A landscape with many valleys, sampled at points; each row gives a point and its height.
A ball rolls from a point to the lowest of its 2 nearest points, and stops where none of them is lower. Distance is the straight distance between rows; heights are no part of it.
Z530: [108 93 135 171 99 120 133 91 177 107 133 111 101 138 167 131 138 119 117 124 141 86]  (h 345)
Z585: [167 158 148 163 125 174 129 135 133 128 117 116 125 147 169 159 146 169 142 176 171 150]  (h 273)
Z224: [127 152 163 133 144 130 137 152 146 155 96 140 101 97 138 153 177 133 106 124 155 75]  (h 462)
Z247: [98 119 148 134 183 129 185 122 124 124 116 85 105 127 149 137 154 91 135 143 132 131]  (h 545)
Z260: [159 130 78 95 149 46 112 108 155 120 170 79 160 126 125 125 137 139 138 126 88 177]  (h 224)
Z691: [111 81 119 145 107 167 106 137 135 91 153 132 174 135 140 113 77 146 133 138 129 130]  (h 507)
Z185: [148 128 110 123 143 114 118 159 151 143 110 143 100 134 104 145 155 139 137 121 187 92]  (h 182)
Z534: [116 135 173 116 134 137 174 130 132 92 67 102 130 122 191 109 116 123 125 97 127 182]  (h 435)
Z368: [123 128 111 120 117 83 116 87 165 151 123 152 131 146 104 137 138 117 123 95 136 103]  (h 228)
Z509: [104 95 137 107 112 135 143 155 74 115 75 104 134 105 161 66 90 97 107 102 89 154]  (h 440)
Z236: [134 94 127 130 193 109 196 111 113 148 135 84 108 127 143 114 148 127 155 136 135 140]  (h 523)
Z256: [90 80 115 88 124 149 136 156 80 119 88 101 137 141 142 70 107 113 122 123 97 117]  (h 460)
Z386: [154 156 91 121 130 130 131 152 140 137 94 192 100 149 84 143 136 134 121 116 158 86]  (h 191)
Z692: [103 152 104 96 138 154 117 139 78 91 108 104 119 158 132 164 176 139 136 138 163 123]  (h 611)
Z365: [153 132 115 129 116 97 151 132 146 136 149 145 69 148 139 107 118 143 147 125 147 96]  (h 111)
Z539: [110 113 131 145 109 149 111 146 128 114 219 152 157 68 151 91 143 163 120 143 123 106]  (h 512)
Z492: [185 157 177 120 106 98 137 139 152 141 143 118 104 114 147 112 166 200 137 121 169 132]  (h 107)
Z583: [155 122 100 150 140 102 111 122 179 154 119 121 121 108 132 162 153 165 147 104 179 114]  (h 95)
Z44: [69 100 91 124 150 167 115 128 119 104 129 154 139 158 116 151 125 99 120 133 133 94]  (h 524)
Z959: [123 105 124 169 131 161 120 146 145 128 167 150 154 105 138 105 133 171 118 138 140 86]  (h 495)
Z171: [117 125 169 111 118 158 146 146 103 86 84 105 149 111 165 91 102 115 114 117 98 176]  (h 429)
Z141: [142 118 111 125 114 52 111 80 190 122 144 110 114 137 129 135 143 129 139 115 123 115]  (h 189)
Z880: [105 152 128 124 103 158 111 130 133 138 104 144 157 149 119 137 139 146 122 107 136 124]  (h 586)
Z70: [132 100 100 96 128 58 110 136 106 118 110 111 147 80 123 96 130 77 115 93 96 170]  (h 483)
Z483: [141 109 113 110 182 73 125 114 127 169 126 126 127 115 98 116 160 103 128 122 136 117]  (h 307)
Z773: [130 119 96 144 82 122 105 145 114 160 174 150 169 120 110 105 79 148 133 120 120 151]  (h 690)
Z258: [128 170 111 107 151 147 116 114 127 168 97 154 130 153 104 149 109 108 148 135 133 146]  (h 264)
Z307: [139 105 92 92 134 58 133 130 121 130 133 79 125 99 114 78 131 107 145 105 94 175]  (h 496)
Z474: [127 178 160 122 104 160 97 108 121 129 120 187 138 125 107 156 100 99 99 118 90 101]  (h 608)
Z663: [125 134 103 106 141 97 102 107 148 68 80 111 121 158 129 169 153 88 140 106 131 160]  (h 581)
Z861: [120 156 151 181 90 144 99 123 111 164 156 153 194 100 103 147 102 107 99 125 77 150]  (h 713)
Z885: [103 103 117 98 96 84 140 135 98 120 93 96 105 121 134 57 106 96 114 87 86 142]  (h 454)
Z93: [142 148 119 129 144 114 118 104 163 148 119 137 141 132 105 157 135 110 144 125 155 169]  (h 136)
Z60: [133 137 112 177 143 161 139 123 157 136 131 162 112 138 130 130 98 144 134 134 114 79]  (h 199)
Z262: [97 128 147 151 130 159 144 104 156 138 127 150 135 133 134 132 137 139 107 126 101 74]  (h 267)
Z702: [164 86 100 85 170 78 154 115 96 142 117 57 111 134 104 78 128 123 151 109 105 169]  (h 503)
Z503: [167 60 104 113 190 84 177 110 93 114 124 62 107 132 141 108 137 114 162 114 114 154]  (h 511)
Z344: [114 124 106 90 123 143 106 124 88 121 83 105 107 199 120 108 104 138 140 136 131 131]  (h 517)
Z918: [126 128 165 125 120 71 141 101 166 129 168 103 114 95 142 112 178 113 124 129 130 143]  (h 155)
Z845: [85 151 140 126 115 134 134 95 135 123 119 131 107 163 107 148 105 81 135 122 97 117]  (h 529)
Z770: [164 140 166 150 94 157 116 141 149 112 119 148 109 146 136 121 80 185 138 158 136 81]  (h 413)
Z87: [159 108 128 92 166 118 134 109 106 117 135 97 112 121 116 161 153 94 147 148 173 149]  (h 693)
Z697: [122 107 127 112 120 165 111 135 102 119 143 143 132 144 124 128 89 89 124 161 120 123]  (h 401)
Z439: [125 107 100 152 140 129 113 143 152 142 147 153 166 96 115 145 161 106 142 136 181 138]  (h 659)
Z484: [196 120 137 118 148 91 130 128 128 129 158 102 109 111 131 147 149 136 148 140 172 148]  (h 724)
Z280: [102 110 124 100 147 52 136 106 153 125 136 114 131 97 118 95 162 102 111 103 87 122]  (h 178)
Z920: [130 98 103 176 119 84 136 101 173 137 142 104 134 112 144 155 177 165 152 96 157 128]  (h 50)
Z610: [115 102 128 150 138 134 141 168 119 143 162 111 140 109 156 109 157 174 129 140 173 90]  (h 477)
Z52: [148 139 93 125 152 52 110 82 182 134 142 119 158 109 117 136 138 130 125 116 105 147]  (h 210)
Z188: [100 120 140 178 96 148 112 91 169 116 136 150 131 136 165 134 135 125 98 130 123 70]  (h 312)
Z229: [126 107 172 128 122 160 90 112 105 118 171 141 143 138 106 139 54 122 101 117 65 96]  (h 465)
Z458: [146 152 154 134 114 170 84 117 109 115 144 166 141 145 94 179 80 115 93 105 65 95]  (h 522)
Z633: [178 137 159 117 110 90 147 153 142 143 131 124 71 127 149 108 142 166 123 128 162 102]  (h 77)
Z808: [102 70 116 113 120 151 120 157 110 85 143 125 136 144 142 107 101 105 132 144 145 118]  (h 478)
Z647: [128 117 138 106 155 106 106 114 130 87 111 100 133 127 134 167 180 90 129 133 150 146]  (h 642)
Z408: [108 84 130 69 120 142 131 133 91 129 102 91 114 177 137 80 109 132 134 140 137 106]  (h 488)
Z254: [93 178 98 154 163 160 128 137 123 110 117 159 99 162 111 169 156 149 127 142 157 110]  (h 827)
Z95: [64 194 103 124 142 150 126 92 119 100 104 151 123 156 117 161 153 167 124 127 133 113]  (h 863)
Z73: [174 181 163 97 168 173 143 156 83 126 93 112 91 133 132 133 166 156 122 158 166 130]  (h 696)
Z913: [106 147 175 158 119 166 124 110 131 171 131 140 174 92 108 151 108 105 109 132 72 131]  (h 728)
Z76: [112 165 108 94 147 153 128 131 96 115 98 119 102 189 123 138 135 144 147 151 157 124]  (h 557)
Z251: [197 169 149 145 115 133 150 179 157 124 96 143 106 136 130 154 153 161 116 140 174 144]  (h 320)
Z356: [99 162 114 134 143 161 145 123 119 178 99 121 159 178 112 138 108 141 165 129 127 168]  (h 368)
Z323: [136 142 170 107 144 144 151 144 119 152 115 140 99 134 129 116 148 135 109 144 138 81]  (h 518)
Z517: [108 105 118 101 119 101 116 136 107 123 84 119 157 110 113 113 123 54 105 79 97 158]  (h 508)
Z638: [72 118 138 111 132 167 105 126 68 130 113 131 152 145 111 136 85 100 96 111 54 98]  (h 58)
Z173: [155 133 107 168 129 136 154 139 163 139 133 142 86 158 155 130 109 161 145 137 157 87]  (h 143)
Z954: [130 187 91 122 136 140 147 138 118 152 87 172 108 164 83 156 118 135 129 121 128 114]  (h 292)
Z985: [165 121 143 113 113 53 125 96 166 81 160 86 120 104 159 127 172 130 129 111 117 155]  (h 168)
Z755: [128 154 154 87 129 143 132 142 104 168 85 128 136 141 114 98 144 133 122 144 141 119]  (h 551)
Z387: [113 115 99 121 105 97 113 127 114 148 130 127 133 142 97 132 94 69 134 133 114 150]  (h 428)
Z466: [121 101 93 169 106 137 127 127 148 124 175 139 173 101 120 131 149 122 136 127 156 183]  (h 675)
Z654: [104 107 101 101 180 106 140 125 120 159 116 114 129 133 89 114 133 88 141 117 125 147]  (h 347)
Z524: [160 127 85 153 105 137 114 173 139 128 194 175 100 88 135 96 109 170 138 149 135 128]  (h 566)
Z454: [110 154 142 168 115 180 102 140 126 99 110 130 125 119 166 180 172 169 119 145 163 110]  (h 350)
Z282: [115 161 148 130 101 150 112 142 149 124 112 124 106 106 150 179 184 145 127 109 174 94]  (h 397)
Z779: [101 111 104 123 91 60 127 149 106 135 130 108 128 127 141 92 90 76 131 79 78 157]  (h 466)
Z133: [101 162 168 127 130 176 108 102 124 138 116 168 172 100 107 154 133 103 85 129 84 102]  (h 686)
Z341: [125 126 125 112 116 138 120 140 127 155 120 150 149 148 121 103 110 162 130 128 149 106]  (h 572)
Z803: [118 98 157 101 108 145 113 134 84 145 167 131 154 100 101 93 93 106 88 130 74 78]  (h 259)
Z943: [98 102 147 114 104 140 110 130 100 124 165 147 148 114 117 103 97 76 103 147 92 118]  (h 315)
Z210: [179 154 129 131 126 175 127 181 126 126 88 158 130 144 113 144 131 167 131 157 179 142]  (h 349)
Z363: [128 117 152 131 169 97 180 118 144 110 80 101 139 99 158 113 145 119 133 95 120 179]  (h 443)
Z269: [123 126 114 109 131 98 127 124 144 92 76 117 143 122 128 148 123 83 125 84 110 170]  (h 535)
Z701: [99 143 130 130 144 174 139 140 103 122 107 116 141 168 129 131 90 124 152 150 116 169]  (h 402)
Z213: [101 111 86 153 136 157 116 125 151 118 135 158 149 127 129 150 140 113 136 128 159 114]  (h 627)
Z735: [155 122 163 169 83 151 97 104 141 115 161 143 129 112 125 101 70 196 125 137 65 108]  (h 436)
Z925: [141 172 117 111 173 171 153 182 64 132 106 124 92 110 130 159 167 163 116 164 167 119]  (h 731)
Z884: [134 183 93 135 188 176 143 171 94 130 100 164 104 137 110 144 142 151 138 155 153 101]  (h 780)
Z669: [151 146 169 103 131 88 148 117 148 150 170 107 102 92 145 105 171 165 133 123 144 145]  (h 135)
Z202: [119 89 126 111 163 88 163 134 128 125 94 96 157 116 139 115 170 135 140 87 142 174]  (h 449)
Z865: [118 113 111 128 69 75 104 146 87 152 149 127 150 143 120 128 85 93 137 120 82 162]  (h 457)
Z230: [112 102 81 145 113 75 122 119 146 126 162 126 137 117 112 132 101 78 141 112 100 169]  (h 400)
Z622: [100 93 80 130 156 87 145 113 144 144 140 121 125 132 127 121 125 104 158 105 129 146]  (h 381)
Z570: [115 101 127 116 148 126 158 158 123 130 116 96 146 113 146 128 175 145 128 119 170 126]  (h 461)
Z572: [148 116 131 145 120 123 115 95 162 125 129 105 147 133 151 170 158 127 133 130 156 185]  (h 96)
Z296: [108 119 137 106 113 164 141 148 102 95 78 98 160 158 146 118 116 138 142 131 121 174]  (h 419)
Z478: [109 102 116 169 125 128 152 111 169 110 116 100 145 127 158 148 169 135 137 118 156 162]  (h 78)
Z88: [103 129 162 93 105 81 122 112 151 129 180 124 111 96 121 92 148 95 113 116 100 128]  (h 150)
Z263: [130 136 149 84 161 176 124 142 72 106 110 94 102 148 147 141 180 157 135 148 173 115]  (h 660)
Z591: [149 150 122 172 78 137 93 131 116 161 181 161 178 109 109 120 81 154 109 117 85 133]  (h 699)
Z354: [120 139 168 155 156 138 186 89 151 138 112 93 109 144 161 146 152 133 148 153 131 141]  (h 569)
Z955: [147 170 124 172 122 180 107 135 120 100 136 126 111 126 144 191 163 154 132 150 191 160]  (h 308)
Z40: [155 133 112 157 99 150 102 148 131 122 227 155 120 59 152 85 142 162 128 180 130 126]  (h 534)
Z859: [100 147 165 138 128 142 159 85 160 126 115 123 115 145 144 142 130 103 141 132 102 148]  (h 582)
Z631: [103 117 152 135 94 139 118 98 147 125 141 136 118 168 128 135 63 96 134 135 88 109]  (h 470)
Z108: [202 147 152 183 106 150 141 150 158 122 121 142 95 117 147 153 138 159 139 155 178 148]  (h 298)
Z115: [150 146 131 145 131 138 159 131 133 154 150 171 99 120 115 110 75 134 130 157 115 97]  (h 276)
Z626: [175 133 155 137 145 141 150 176 128 123 152 163 83 104 124 93 80 128 114 188 120 108]  (h 377)
Z549: [156 142 159 148 95 139 119 116 137 138 146 136 141 147 134 97 87 207 146 154 106 114]  (h 427)
Z952: [129 112 159 143 93 158 101 89 137 102 165 137 127 131 127 124 72 141 119 136 83 97]  (h 446)
Z719: [59 118 99 106 131 152 120 118 83 112 101 140 134 164 104 141 103 93 117 107 88 93]  (h 289)
Z625: [122 113 84 146 107 117 100 127 133 135 194 161 171 97 109 122 117 124 120 123 140 151]  (h 682)
Z878: [180 159 136 127 107 153 121 158 127 125 107 168 114 150 115 129 92 152 131 163 138 117]  (h 384)
Z875: [103 88 163 118 134 152 115 134 63 143 135 122 163 107 99 131 95 101 86 108 44 86]  (h 188)
Z51: [210 153 141 112 111 85 108 129 159 131 158 132 94 117 119 137 131 137 132 137 177 149]  (h 735)
Z94: [114 134 126 136 133 97 144 105 142 166 145 151 130 110 99 117 136 109 114 125 138 108]  (h 268)

For each start below, name the point where the ball stops.
Z591 => Z638
Z865 => Z141
Z354 => Z70
Z735 => Z585

Call two points neighbours if one is among the 2 nearest of the other. Go from one point of each pair to the other, from neighbour to neighbour, staying as low as possible. Name the highest point that can't be avoided.
Z585, Z88 => Z878
Z88, Z70 => Z307
Z633, Z88 => Z918
